A landscape with many valleys, sampled at points; each row gives a point and its height.
From any point a ball rolls to the lowest of the 2 points nearest to it. It stops when none of these is lower. Distance is the straight distance between rows; heights are no part of it.
gesi: [165 114 147 148  72 127  85 124 117 144 143  99 106 150 157 134 129 130
 132 152 121 104  72 118  83 158 144]  h=266
rak: [110 126 142 146 122 160 132 147 177 118 161 128  90 110 152  90  94 120
 111 125 152 112 116 173 114 142 130]  h=363
Vap: [119 147 105 141 138 143 150 140 181  96 120 151 117 111 104  86  88 117
 108 140 156 141 146 160 109 121 127]  h=320
dutod: [174 119 104 117 100 127 123  96 108 146 141  97 165 171 162 211 171 121
 103 135 141 101  98 100 132 161 120]  h=246
misa: [106 174 159 100 151 147 133 134 160 101 139 121 173 115 126 110  91 121
 121 165 132 183 163 171 125 118 165]  h=423
ronud: [131  81 161 126  75 143  81 121  94 137 174  48 138 139 193 139 141 139
 167 182 104 129  83 111 105 145 183]  h=228
Lale: [139  94 140  89 127 115 140 129 121 103 160 142 159 120 133 103 111 134
 172 156 141 170 136 138 110 129 159]  h=417
Rokon: [ 78 134  90 117 138 136 125 125 129 125 117 173 109 112  65 103 135 137
 127  66 112 117 198  93 184  98  93]  h=414
vid: [155 111  88 156 107 136 118 126  95 116 106 148  65 110 144 120 129 123
 151  99 125 110  61 123 120 130  76]  h=338
dit: [110 132 162 126 112 158 174 113 153  96 119 169 155 156 105 115  99 147
 111 120 134 142 181 128 115 143 130]  h=457
tid: [126 154 171 127 112 173 133 101  91 106  90 171  82 155 117 102 126 152
 166  70 117 124 128  81 135 124  85]  h=197
rales: [ 90 155 178 175 112 131 132 130 130 114  99 118 133 133 132 159 131 174
  97  93  76  89 156 133 169 154 109]  h=446
vun: [125 116 114 130 123 135  70 170  98 181 139  60  95  77 164 156 156 140
 149 127  56 100  95 126 187 137 133]  h=517
bidef: [130 127 164 108 190 136 141 131 137  99 131 180 117 107 104  52  73 123
 182 136 168 159 135 148 102  87 152]  h=418
Dopov: [132  83 171 122  95 133 131 136 167 128 185  96 157 133 174 109 102 127
 121 183 144 148 127 174  87 155 191]  h=422
lefu: [105 163 200 121 140 133 108 131 101 120 126 159  95 124  90  67  93 149
 177 100 108 146 135 117 139 100 129]  h=256
lorut: [172 132 120 173  90  98 142 106 135 124  86 143 120 163 106 155 146 153
  96 107 113  96 126  99 111 159  89]  h=603
fetu: [118 143  84 151 158 173 165 108 133 110  76 178  71 121 100 100 127 114
 128  69 148 103 134  94 139 114  66]  h=694
pim: [158 105 142 108 133 142 163 102 124  72 136 149 147 134 168 143 121  93
 141 171 178 150  82 165  68 130 152]  h=646
gaz: [128 103 149 141 119 139 152 111  75  82 104 158  63 101 165 114 133 134
 182  78 105 125  74 133 122 115  78]  h=301
fenu: [141 139 172 132 128  85 167 131 137 110 126 162 145 120 140 176 146 131
  97 106 113 117 149 147 130 169 125]  h=276
Zuv: [165  97 110  99 112 118 102 144 140 141 203  79 127  95 181 139 122  92
 160 191 126 151  98 156 121 134 188]  h=451
verig: [ 94 145 128  97 104 172 106 142 122 124 137 147  96 113 133 128 139 140
 132  82 103 120 152 123 187 140 102]  h=561
Vagog: [ 61 154 103 140 161 102 121 137 142 163 106 140 160 116  38 124 148 133
  84 106 100 129 219 101 168  86 133]  h=594
zuki: [112 106 150 147  97 153  94 134 110 121 148  72  75  84 191 129 126 136
 139 134 100 104  36 185 117 133 116]  h=330
Tavi: [139 134  69  74 166 114 130 141 193 178 119 162 174 149  62 123 141  92
  87 163 192 160 193 126 103 105 167]  h=507
vobaz: [ 89 126 146  98 187 144 175 135 175 137 155 192 184 105  72 115  78 108
 102 123 160 165 214 173 151 111 172]  h=469
Vunun: [171 130  35 105 100 147 116  96  92 132  89 144 104 153 114 155 164 120
 147  98 138 124 100  80 153 110  61]  h=339
duz: [116 142 146  97 156 122 133 172 207 173 188  88 157 112 170 138 100  93
  89 180 137 173 186 203 155 136 204]  h=415
putis: [143 146 132 153 124 144 128 104  74  95  74 126 112 129 154 173 164 141
 128  93  94 103  69 116 142 135  70]  h=670
Gikeb: [147 153 115 144  97 120  98 136 163 183 127 100 133 171 106 147 134 145
  86 131 125  97 147  99 126 161 129]  h=349
mos: [ 93 116 164 150 142 133 125 145 132 137 169  39 166 110 191 147 128 139
 121 166 106 118 116 165 146 143 169]  h=419
vugod: [106 131  90 122 141 132 114 136 102 131  95 186  73 116  82  74 124 131
 164  63 121 131 155  90 168  79  76]  h=383
Vil: [ 76 145 157 167 133 188 162 112 131  94 112 157 100 130  97  84  88 154
 130  84 117 120 156 113 150 123 105]  h=267
vapu: [103 154  72 122 156  88  92 162 160 208 127 108 129 111  89 138 173  96
  70 137 130 112 178 104 141 111 148]  h=536
gabu: [ 84 179 155 106 166 148 136 146 168 114 148 174  97  83  96 109 102  94
  98 110 142 130 174 170 155 112 147]  h=337
fum: [ 87 150 173 143 107 148 152 134 155  92 132  99 164 133 157 145 106 144
  95 149 109 137 145 174 132 147 142]  h=385
Lilo: [139 159  78 100 166 189 153 107 126  91  87 165 109 151 113 103 117  98
 158 125 184 142 115 101 115 101 104]  h=595
megi: [108 126 125 123 136 108 158 168 208 178 165 115 181 137 147 142  87 108
  59 162 154 163 192 199 143 142 184]  h=432
Guz: [107 127 118 138 139 116 117 144 133 102 162  48 152  81 167 125 113 132
 138 180 103 143 105 186 142 118 154]  h=433
dozun: [156 103 133  95 136 160 159  87 112 101 135 165 141 168 161 150 153 113
 155 114 190 115  95  99 105 142 117]  h=258
lubu: [155 104 129 100 131 127 123 151 168 148 188  93 162 117 161 129 111 104
 132 195 144 162 140 162 116 144 203]  h=437
muna: [110 158 144 145 144 130 163 137 195 141 117 189 135 134  59 112  90 117
  70 109 149 128 199 140 117 132 142]  h=233
Vek: [151 109 179 116 101 104 113 112  73 115 131 118 126 152 149 109 127 146
 186 145 116 153  90 103  87 120 149]  h=77
zum: [153 157 124  96 115 164 136 110 130 115 104 189  95 148 110 128 139 125
 144  82 150 123 142  90 131 136  99]  h=255
Kebe: [150 138 116 117 143  75 116 152 130 127 114 196  84  97  83 104 126 114
 145 114 127 137 154 119 124 118 119]  h=481
viz: [124 116 181 124  94 133  87 141 116 139 167  63 135 131 166 107 125 152
 165 170  88 140 122 124 116 140 173]  h=254
Gir: [111 126  99  76 174 130 154 137 181 136 121 196 173 121  56 107 105 110
 107 143 169 172 214 144 128 100 162]  h=487
Gopa: [ 75 149  42 137 126 113  88 160 159 193 114  77 138 127 106 157 173 120
  64 132 111 101 172 122 176 102 126]  h=552
lum: [ 79 135 161 159 122 170 133 127 102  90 113 130  84 100 133  96 107 161
 150  92  86 115 107 148 154 123  89]  h=227
semas: [162  79 160 120  76 136 151  74 101  98 129 140 143 187 158 146 135 119
 139 162 166 129  74 103  47 136 140]  h=282
Fibu: [153  80 141 134  83 116 148  95 115 132 158 110 157 166 186 200 164 124
 105 141 140  99  94 125 104 173 142]  h=198
Togod: [ 83 128 104 146 155  92 132 157 157 172 144 106 177 111  87 131 133 141
  85 128  99 124 208 121 173 124 147]  h=582
nis: [108 175 163 142 141 128  79 155 108 138 120 118 103 102  95  86 105 146
 144 118  93 137 130 118 140 111 125]  h=284
solok: [ 99 121 183 112 165 122 180 135 168 120 162 175 171 104 109 137  97 125
 101 111 133 147 194 170 152 148 167]  h=450
vot: [110 130 234 122 117 121 170 124 157  85 148 127 140 116 173 140 114 120
 101 160 121 153 123 200  74 143 168]  h=341
rik: [ 99 118 232 113 108 117 140 134 151 114 176  80 140 113 205 159 132 118
 104 175 108 149 115 194  95 150 195]  h=367
nazot: [165 116 129 130  95  92 124 121  59 111 101 146 102 162 128  95 111 153
 206 115 119 153  97  91 102  99 101]  h=130
Datod: [153 101 106 129 133 109 105 121 101 162 139 113 149 155 110 111 143 149
 155 117 140 117 138  73 135 134 119]  h=317
zem: [125 119 219 117 115 110 169 118 130  84 132 163 140 121 154 152 137 129
 114 127 117 138 129 159  90 157 147]  h=312
Petul: [133 124 137 144 135 105 169 139 157  79 135 139 127  95 139 112  92 116
 121 158 138 150 117 194  87 134 140]  h=359
regi: [ 84 140  84 148 130  86 134 163 161 169 129  96 154 133 126 176 153 136
  57 118 109  94 190 141 193 139 125]  h=568
zot: [ 95 188 132 123 127 150 120 149 144 103 119 103 130 109 142 156 124 121
  95 129 103 130 134 163 160 133 116]  h=401
tasa: [105 136  67 132 133 100 170 116 167 125  85 180 133 129  51 134 152 125
  80  93 124 130 216 101 144 105  91]  h=84
tam: [171 120  71 103 100 124 103 113  99 110 135 124 132 141 131 131 126 109
 163 159 142 146  85 110 112 113 128]  h=180
leti: [ 88 146 163 150 173 139 111 155 140 145 160  94 115  80 143 107 115 129
 113 124 115 104 121 159 155 133 141]  h=374
dafu: [177 112 117 111 101 138 107  96  37 136  84 155  88 153 155 143 151 131
 189  82 120 136  52  89 138 113  73]  h=648
bet: [148  92 133 166  54 157 110  88  58 120  88 110  88 188 155 123 131 156
 165 114 112 112  43  93  98 121  86]  h=631
tatog: [129 153 189  85 126 139 158 124 138  62 130 179 117 104 138 135 118 113
 140 131 129 157 130 170 109 135 136]  h=343
Vig: [ 82 107 225 139 113 126 153 113 106  84 136 134 158 139 132 103 112 175
 146 117  91 139 150 126 116 135 139]  h=171
sovog: [140  98 118 124 128 106 119 145 113 137 171  93 130  91 175 153 146 121
 144 136 118 113  93 133 147 153 139]  h=456
Saz: [154 115  89 132 133  81 150 130 134 141 152  82 197 138 149 197 141 118
  96 171 130 126 125 136 130 152 151]  h=455
Bug: [141 140  70 125 157  63 105 118 119 188 105 126 146 124  72 160 206 125
  96 107 114 114 169  66 158 109 106]  h=512
tekot: [126 134  81 175 111  94  85 164 121 159 108  69 131 114 125 170 146 149
 100 144  76  87 122 134 167 137 122]  h=400
tilel: [146 136 126 102 133 120  76 149  67 141 137 116  66  94 144  85 120 123
 208 132 115 149  64 135 129  90 117]  h=690
tenu: [120 136 119  73 183 132 127 162 197 158 179 130 159  94 135 124 110  82
 108 174 162 170 185 189 152 117 200]  h=396
bago: [121  87 177 139  68 131  84 130  66 126 135  80  80 104 189 135 148 161
 170 131  67 116  48 154 123 128 120]  h=302
tunon: [158 116  77 157 145  86 116  99 107 167  92 123 138 153  83 143 181 165
 122  84 116 100 151  59 159 118  75]  h=519
tufum: [148 127 119 162 153 110 156  80 127 143  99 130 166 166  96 153 169 172
 103  78 123  95 165  68 159 133  79]  h=498
sono: [154 119 156 186  80 113  94 129  90 142  90  99 105 137 156 176 159 159
 111 114  72  73  77 123 127 164 103]  h=340
Zub: [ 74 139 212 143 145 156 149 111 113  89 136 164 118 124  96  73  83 155
 153 104 112 135 160 129 140 117 134]  h=220
nimes: [173  98 130 144 146  89 180  82 124 128 115 147 184 169 101 153 150 162
 112  98 142 116 149  84 124 148  99]  h=518
pota: [173 127 111 144 110 156 145  69  68 113  67 153  89 162 141 158 163 138
 151  75 119 116  70  79 124 124  52]  h=659
nakek: [150 100  60 137 128  95  95 141 116 173 146  78 161 128 121 143 146 127
 135 154 120 116 124  89 146 135 141]  h=346
moze: [141 144 113 102 150 142 159 101 135 121  87 210 103 157  68 115 136 123
 145  74 162 125 186  71 139 110  92]  h=288
Dif: [179 141  81 119 129 126 147 109 133 101 101 161 130 145 116 165 143  99
 117 128 161 125 109 113 102 134 102]  h=533
bur: [142 108 125 141 138  87 135 148 123 168 169  64 170 116 183 194 154 115
 110 158 110 103 120 127 152 164 166]  h=438
kuv: [148 104 165 124  69 148  92 107  32 127  95 128  66 166 168 113 122 140
 198 105 104 137  38 104 103 106  92]  h=639
dag: [119 116 167  99 175  89 159 152 145 137 178 147 171  77 126 134 120 122
 127 138 116 154 178 164 150 144 174]  h=434
Kilin: [149  95 105  98 119 133 129 134 135 107 184 117 117 100 186 153 133  87
 145 158 155 127  87 172 121 141 149]  h=467
dagev: [103 167  80 114 175 144 158 123 150 112 102 134 174 129 105 145 138  96
  89 130 162 139 154 129 138 111 109]  h=565
fek: [ 96 142 115  73 165 139  99 148 134 148 147 177  91  96  84  79 124 107
 164  98 147 136 174 106 165  92 141]  h=463
Besi: [120 154  73 131 173 151 163 107 129 100  84 146 149 143  85 111 128 118
 132 119 163 140 137  93 124  99  96]  h=580
Sab: [141 108 100 127 103 130  83 138  86 160 108 157  68 129 117  87 133 143
 173  73 109 122 116  94 157 114  81]  h=350
Talu: [132 132 182 132  92 134  96 147 134 151 157  99 108 135 163 127 129 139
 125 138 108 108 113 129 115 168 154]  h=283
Sur: [123 157 151 152 113 152 191 123 193 104 102 156 148 166 130 150  95 120
  63 128 150 130 161 163 100 159 128]  h=485
rafad: [120  95 178 143 104 163 156 102 122  67 129 120 104 138 165  91 107 125
 151 139 148 135  77 144  66 119 124]  h=651
logut: [153 111 141 179  63 150 141  84 106 111  85 117 114 190 130 145 142 163
 124 108 115  98  95  89  88 148  80]  h=619
gusar: [134 151  74  89 155  86  97 161 185 199 128 138 139 120  85 132 159  76
  77 166 156 134 181 117 110 113 172]  h=523
pabu: [163 139 126 125 105 124  71 135  85 137 146  67 112 101 164 149 128 101
 159 182 103 141  44 143 108 124 157]  h=492
kedes: [123  91 151 153  58 159 126  97  92  83 114  98 119 170 162 108 120 155
 160 143 114 131  73 119  79 123 111]  h=641
bebi: [152 138 107 177 108 104  76 136  93 159  75  99 113 126 117 168 165 156
 109 106  75  88 102 103 154 137  91]  h=369
zikur: [ 61 152 140 158 184 130 109 156 150 152 154 110 125  79  89  94  98 132
 104 118 108 112 166 148 178 108 146]  h=347
doduv: [103 170 117 156 110 152 125 132 128 119  89 100 135 141 133 170 147 150
  93 108  94 100 132 135 164 144  93]  h=424
Teb: [159 100  83 113 124  98  82 156 108 140 150 131  67  89 125  75 107 117
 193 147 129 148  87 133 119  98 132]  h=695
givor: [150  96  71 154 118 118  75 137  77 185  95 111  89 135 112 111 151 147
 155  85 104 104  98  76 158 111  74]  h=319
sudun: [122 126  78 120 163  93 127 139 116 145 107 160 143 141  60  67 122 135
 154 128 154 159 176  79 124  77 128]  h=226
feguz: [123 170 117 141 165 114 111 159 155 140 123 116 128  98 102  98 109 108
  98 156 132 144 132 153 118 111 147]  h=277
fis: [130 111 141 119 109 140 174 111 127  75 116 160 148 157 114  91 102 151
 162 137 144 165 149 122 102 119 123]  h=436
Les: [105 100 182 127 112 164 131 127 168  91 179 101 116 111 186  92 100 126
 128 159 152 141 106 196  94 129 152]  h=398
Teza: [145 145  95  99 169 125 140 128 136 123 133 134 168 123 131 148 134  96
 124 147 168 137 123 127 118 130 144]  h=550
ruf: [115 164 114 157 152 165 133 117 102 110  74 149  91 117 119 132 140 128
 123  73 108 110 107 110 153 124  68]  h=681
zovu: [102 124 199 114 182 110 143 148 154 136 195  96 153  66 162 125 115 117
 133 167 120 151 135 185 137 132 185]  h=420
nuvuf: [116 150 113 137 158 140 151 138 148 114 140  93 172 127 169 150 122 101
  93 154 156 128 104 170 127 137 138]  h=564
gem: [131 175 162 152 114 120  73 164 125 131 123  81 103  96 121 102 109 143
 131 156  78 127 103 154 115 126 144]  h=311
kifar: [118 159 153 113 132 109 134 140 124  96 135 130 126  82 132 138 128 133
 139 131  94 142 127 160 139 130 128]  h=371
nata: [118 115 183 124 126 155 158  94  67  95 102 161 109 167 145  89 122 153
 189  82 141 138 103  85 110 111  95]  h=142
selar: [121 185 101 143 150 116 100 120 137 164  68 166  98 138  50 118 161 118
  90  86 123 113 163  76 136 103  94]  h=237
vafi: [118 152 130  80 187 141 120 156 184 126 158 173 113  79 101  98 104  85
 127 147 168 151 175 178 137 108 172]  h=368
togu: [125 127 164 163 149 135 141 117 120 108 130 101 153 138 155 136 126 126
 109 138 143 112  87 140  91 149 133]  h=577
vetel: [125 101  70 112 157 102 118 157 159 171 173  89 169 106 129 127 133 109
 119 162 138 135 164 124 147 129 164]  h=373
posi: [144 147 119 126 157  79 141 149 168 206 130 112 202 149  94 175 146 122
  64 149 135 132 189 115 140 151 161]  h=629
Vur: [108 122 121 107 164 123 112 146 132 137 171  99 161  98 124  90 109 133
 156 158 130 155 156 136 151 113 159]  h=395
kavat: [122 127 111 112  73 174 106 123  93 124 119 114 110 142 157 139 148 156
 152  98  92 118 108 114 161 152  87]  h=576
Sibu: [109 126  96 168 134  89 108 174 151 153 143  67 134  92 141 142 122 137
  94 154  94 104 139 156 163 136 143]  h=421
Pak: [ 97 165 109 118 150 130 116 121 154 167 114 127 173 162  52 118 142 146
  92 123 127 134 207  84 152 110 130]  h=605
meraf: [133 119 105 100 192 178 190 108 156  83 104 192 142 140 113 101  99 105
 150 133 200 142 145 128 106 111 130]  h=612
kor: [148 130 142 177 124  98 138 120 106 107  95 123 138 133 120 137 127 151
 120 121 109 116 106 118 105 146 105]  h=590
Bufak: [114 100 167 158  91 132 123 125  88  93 121 119  86 111 164 114 132 164
 155  99  85 114  86 140 122 135  97]  h=268
Vidov: [107  95 209 138  97 111 141 103  82  91 132 103 163 151 153 115 133 164
 156 154 108 154 108 120  83 123 150]  h=124
Seni: [125 141 143 133 169 141 168 119 129  86  89 203  93 125  89  73  87 123
 164 101 154 146 142 117 105 101 113]  h=440
buko: [ 92 139 159 124 199 137 143 150 165 131 175 110 150  77 145 106 100 105
 112 140 154 134 136 188 148 126 161]  h=402
Dig: [164  77 155 116  88 119 135  91 121 125 162 110 170 167 170 168 138 109
 125 178 156 133  84 127  65 157 174]  h=244
bufe: [170  86 142 126 137 125 144 111  99  99 126 172  96 143 151  91 111 114
 185 133 189 127  72 118  69 118 136]  h=416
Sapa: [121 140 103 102 145 133  74 159 102 161 144 109  94  81 137 124 147 119
 148 113 104 122 111 122 166 121 123]  h=532
pog: [174 134  40 108 137 100  97 132 112 136 110 138 121 137  88 106 126  95
 166 161 168 155 100  97 101  85 131]  h=128
geru: [181 114  80 135  77 121  94 125 138 138 160 109 126 147 139 140 109 103
 130 182 147 131  82 130  93 142 159]  h=225
Bigiz: [ 82 191 124 131 163 166 155 134 185 111 100 194  97 119  53 110  95  93
  83 105 142 134 192 141 139  99 125]  h=290
Tuk: [112 111 148 153  86 122 127 139 134 143 150  81 151 150 172 184 148 161
  94 123 100  76 142 136 156 175 131]  h=601
fezo: [109 145 170 161 153  91 140 168 171 181 145  84 187 130 137 160 109 137
  76 164 106 132 171 161 142 152 186]  h=623
Fodig: [167 107 128 125 120 112  92 130  43 134 125 118  93  93 165 137 140 117
 185 123 102 129  40 121 130 117 110]  h=684
lisus: [154 104 118 148  75 144  73 111  54 151 118  64 136 168 146 136 141 165
 172 147  96 112  62  86 130 127 124]  h=257
dase: [128 114 151 113 186 176 182 112 157  96 130 157 189 142 128  98  94 124
 127 154 187 165 144 157  94 125 156]  h=626
gen: [117 117 173 118 131 129 102 141 120 123 178  98  74  60 170 106 124 134
 169 135 101 129  77 180 127 124 132]  h=357
niru: [172 124 124 110 111 118 105 122  98 112 163 113 108  98 182 169 136  84
 144 172 135 134  39 165 102 127 153]  h=483
duv: [160 129  78 115 138  97 110 143 146 132 115 140 144 143  74  85 102 111
 151 170 160 167 142 114  89  97 145]  h=176
neniz: [152 158 139  65 110 144 129 121 139 109 133 176 141 151 119 140 140 116
 137 123 144 147 161 112 127 147 133]  h=298
nuf: [171  90  98 136 109 140 163  91  96  74 109 159  89 142 152 125 106 100
 170 138 169 131  42 127  70 113 112]  h=392
pubuf: [112 130 104 134 155 103 159 125 167 142 103 198 125 132  36  98 117 125
 106 104 139 136 203 107 129 106 118]  h=167
tane: [123  63 169 147  64 142 122  88  93 117 149  86 137 167 200 172 164 136
 117 147 130  92  66 118  84 152 137]  h=138
Rusag: [ 86 175 142  96 149 167 156 141 194 121 150 138 182 138 128 131  86 105
  78 149 153 167 197 182 155 122 162]  h=399
bobe: [110 141 145 184 140 139 155  95 128 120  96 144 134 151  91 136 132 178
  98  76 102  94 172 101 159 141  85]  h=472
Rer: [157 144 117 106 131 109 142 120 170 181 119 151 178 175  70 145 144 139
  85 132 151 130 186  95 118 141 135]  h=618
Moge: [147  64 180 143  75 117  88 100  58 148 148  76 123 152 189 158 165 140
 156 150 101 101  54  89  97 144 158]  h=192
sikat: [ 92  78 208 129  64 129 113 123  99  96 154  71  95 106 210 148 156 148
 134 148  78 114  78 167  89 135 148]  h=331
niv: [120 153  86 147 146 119  96 152 133 149 104 112 123 120  94 112 138 125
 106 132 129 117 121 107 133 111 114]  h=235
tir: [180 100  98 157 126 139 173  60 110 114  99 134 136 193 119 138 142 146
 140 100 169 104  92  62 101 132  79]  h=560
tasig: [101 154  96 134 186 102  98 145 131 169  97 153 105  99  67  96 158 104
 101 110 146 117 153  85 136  83 115]  h=177
dipil: [157 131  85  69 146 120  88 159 140 136 149 159  79  95 120 100 127  92
 176 140 155 143 126 135 127 111 147]  h=702
Ropi: [154 101 110 154 141 129 126 127 124 133 123 144 106 141 114  82 105 129
 148 118 170 111  93 106  88 126 119]  h=439
Gade: [107 128 171 156 104  85 155 158 165 156 150  94 164 150 171 183 130 146
  72 140 105 103 159 164 146 174 158]  h=613
tosel: [120  95 156 104 136 173 184  87 104  80 122 173 128 147 157 120 139 136
 171  91 160 123 117 105 116 135  98]  h=204
tad: [170 147 117 131 119 129 187 105 173 116  88 175 138 174 106 164 125 110
  83 122 164 122 144 130  90 156 109]  h=511
gok: [ 96 117 189 131  75 131 133 124 122  86 142  86 143 127 180 158 143 155
 114 147  83 122 126 165 114 148 144]  h=360
Zoked: [ 54 141 135 156 162 155 134 129 146 122 142 146 122 112  67  80  82 141
 111  96 117 116 182 136 171 105 126]  h=316
vom: [125 114 100 158 123  98 136 162 184 134 145  83 160 117 135 115  88 120
  88 180 129 150 148 187 114 128 160]  h=473
dezi: [109 116 125 150 109 132 158 142 188 144 146  87 204 163 143 139  88 135
  76 173 139 150 165 181 124 146 167]  h=453
loba: [144 117 116 129 103  75 105 157 126 135 137 142 105 102  98  98 114 135
 150 133 100 141 151 117 123 131 134]  h=495
niso: [127 141 132  73 117 157 151 124 176 127 152 153 157 170 137 149 130 118
 104 132 169 139 177 135 133 160 152]  h=332
doz: [128 126 113 120 158  89 179 134 153 118 129 165 159 108 117 164 137 119
  92 109 138 125 173 151 151 149 123]  h=232
fug: [169 127  80 102 122 107 131  98 106 133  94 184 111 165  78 118 157 141
 164  84 140 138 169  57 141 101  75]  h=234
femeg: [105 128 149 113 117 157  74 151 101 158 140 122  67  87 148 107 136 150
 159  84  83 117 104 134 177 135  99]  h=545
bimik: [130 157 132 120 137 135 129 140 123  98 105 171  72 103 112  90 110 117
 155 113 132 141 108 137 114 114 104]  h=461
Riro: [113 125 161 154 102  98 113 163 158 139 149 114 141 120 100  97  94 155
 123 148  89 135 168 138 129 145 162]  h=510
tur: [139 100  89 159 122 178 168  80  98 104  88 144  92 167 133  96 117 138
 171  90 156 119  92  77 115 120  68]  h=583
vite: [136 125 162  82 200 133 131 142 160 112 168 158 141  84 117  85  92 108
 161 168 169 174 145 181 108 102 180]  h=393
Gel: [164 144 142 130 128 116 109 109  63 112 107 108 129 123 160 173 161 128
 140 118 107 122  57 108 127 133 114]  h=678
fogos: [ 79 125 183 158 141 139 115 149 120 131 149  66 129  90 169 137 129 163
 123 126  84  90 121 160 168 142 137]  h=397
ror: [102 150 134  90 155 175 184 123 187 122 136 174 175 164 118 154 110 109
  79 117 176 142 202 152 149 145 142]  h=364
kevi: [131 116 109 129  70 147  90 133 119 154 143  79 131 150 157 159 151 155
 128 123  95  95 117 108 163 158 116]  h=588
tiva: [ 99 176  89 125 141 150 127 131 148 141 101 139 121 127 108 158 160 123
  76  85 124 102 164 115 174 124  83]  h=454
zogum: [139 122  63 122 122  84 153 130 155 124 116 154 144 123  93 156 151 128
  94 115 124 124 180 116 145 135 102]  h=175
Pife: [107 167  48 119 146 122 135 108 155 155  91 115 147 156  83 168 189 108
  61 105 145 109 169  90 156 103  83]  h=484
Tima: [141  94 168  99 164 137 178 110 138 100 152 145 187 132 165 139 127 111
 125 154 185 143 113 158  90 147 167]  h=637
geku: [ 84 166 178 129 141 197 186 108 171  75 120 170 137 137 110 107  76 112
 100 124 145 152 173 168 116 127 142]  h=482
dizog: [158 117  65 162 133  76  90 143 114 175 101 125  94 120  88 115 149 122
 123 116 127 109 110  87 122 117 102]  h=278
mol: [165 112 129 139 111 119 106  95  62 144 116  98 147 178 135 128 149 164
 168 119 122 122  87  65 122 124 102]  h=286
Bov: [148 130  88 126  98 131  70 136  94 145 124  87 117 141 129 106 118 140
 166 149 104 130  85 101 129 114 121]  h=222
beb: [167 106 142 131 157 137 194  71 126 117 100 168 153 189 102 121 135 154
 144  98 179 117 135  73  98 135 100]  h=539
Tono: [123 153 129 102 155 165 152 135 184 104 152 128 149 129 173 136 110  81
  94 162 186 146 123 195 116 135 157]  h=578
Komom: [177  96  73 136  89 134 123  95  74 103 112 157  78 131 154 154 123 101
 164 123 140 121  29 125 107 121  97]  h=366
tun: [138 134 154 180  73  99  97 152 108 118 110  86 104 113 147 148 127 153
 121 150  64 102  84 154 111 148 125]  h=307
dema: [153 129 106 122  97 131  63 145  84 169 147  63 104  99 170 189 158 114
 147 154  73 114  63 128 160 143 141]  h=505
maki: [130 129  45 119 161 139 138 125 123 116  85 174  79  95 100 114 150  95
 131  88 152 120 116 107 138  97  74]  h=705
vukek: [166 128  69 123  99 139 106 100  98 152 113 114 126 152 136 184 175 123
 117 104 135  98  98  89 156 145  85]  h=293
Gim: [118 159 160 135  90 158 108 139 153 146 140 117 122 153 128 125 122 150
 102 122 117 109 153 115 138 162 135]  h=315
guzu: [123 126  47 113 121 116  53 165 100 183 116  93  80  77 117 133 160 117
 134 117  83 125 102 119 171 104 106]  h=546
Vubin: [ 77 134  96  90 162 127 123 143 154 138 143 174 121  87  85 119 145 106
 111  88 136 122 200 123 178 110 129]  h=441
kuni: [130 149 120 128 106 129 111 152 168 186 155  65 168 172 154 162 132 132
  79 156 139 107 159 124 145 165 160]  h=379
lapiv: [120 108 184 133 140 119 118 134 105 111 152 122  92  99 146  57  96 142
 187 134 131 139  89 149 101 105 136]  h=380
Zuvoz: [163 126  69 111 115  80 120 128  83 122  94 169  96 143  95 101 126 125
 191 109 131 158 140  83 130  88  97]  h=181

Where does a ball stop that starts at each point below?
Rer -> Zub
loba -> tasa
vobaz -> Zub
dezi -> tasa

Call two points neighbours if one is among the 2 nearest of the other. Go from one point of each pair to the other, from neighbour to neighbour, staying as low as possible. Name the highest point that can't be avoided.
zum / lum -> moze
Zub / tun -> gem
lum / Vek -> Vil
tasa / tane -> Talu
pog / tasa -> sudun
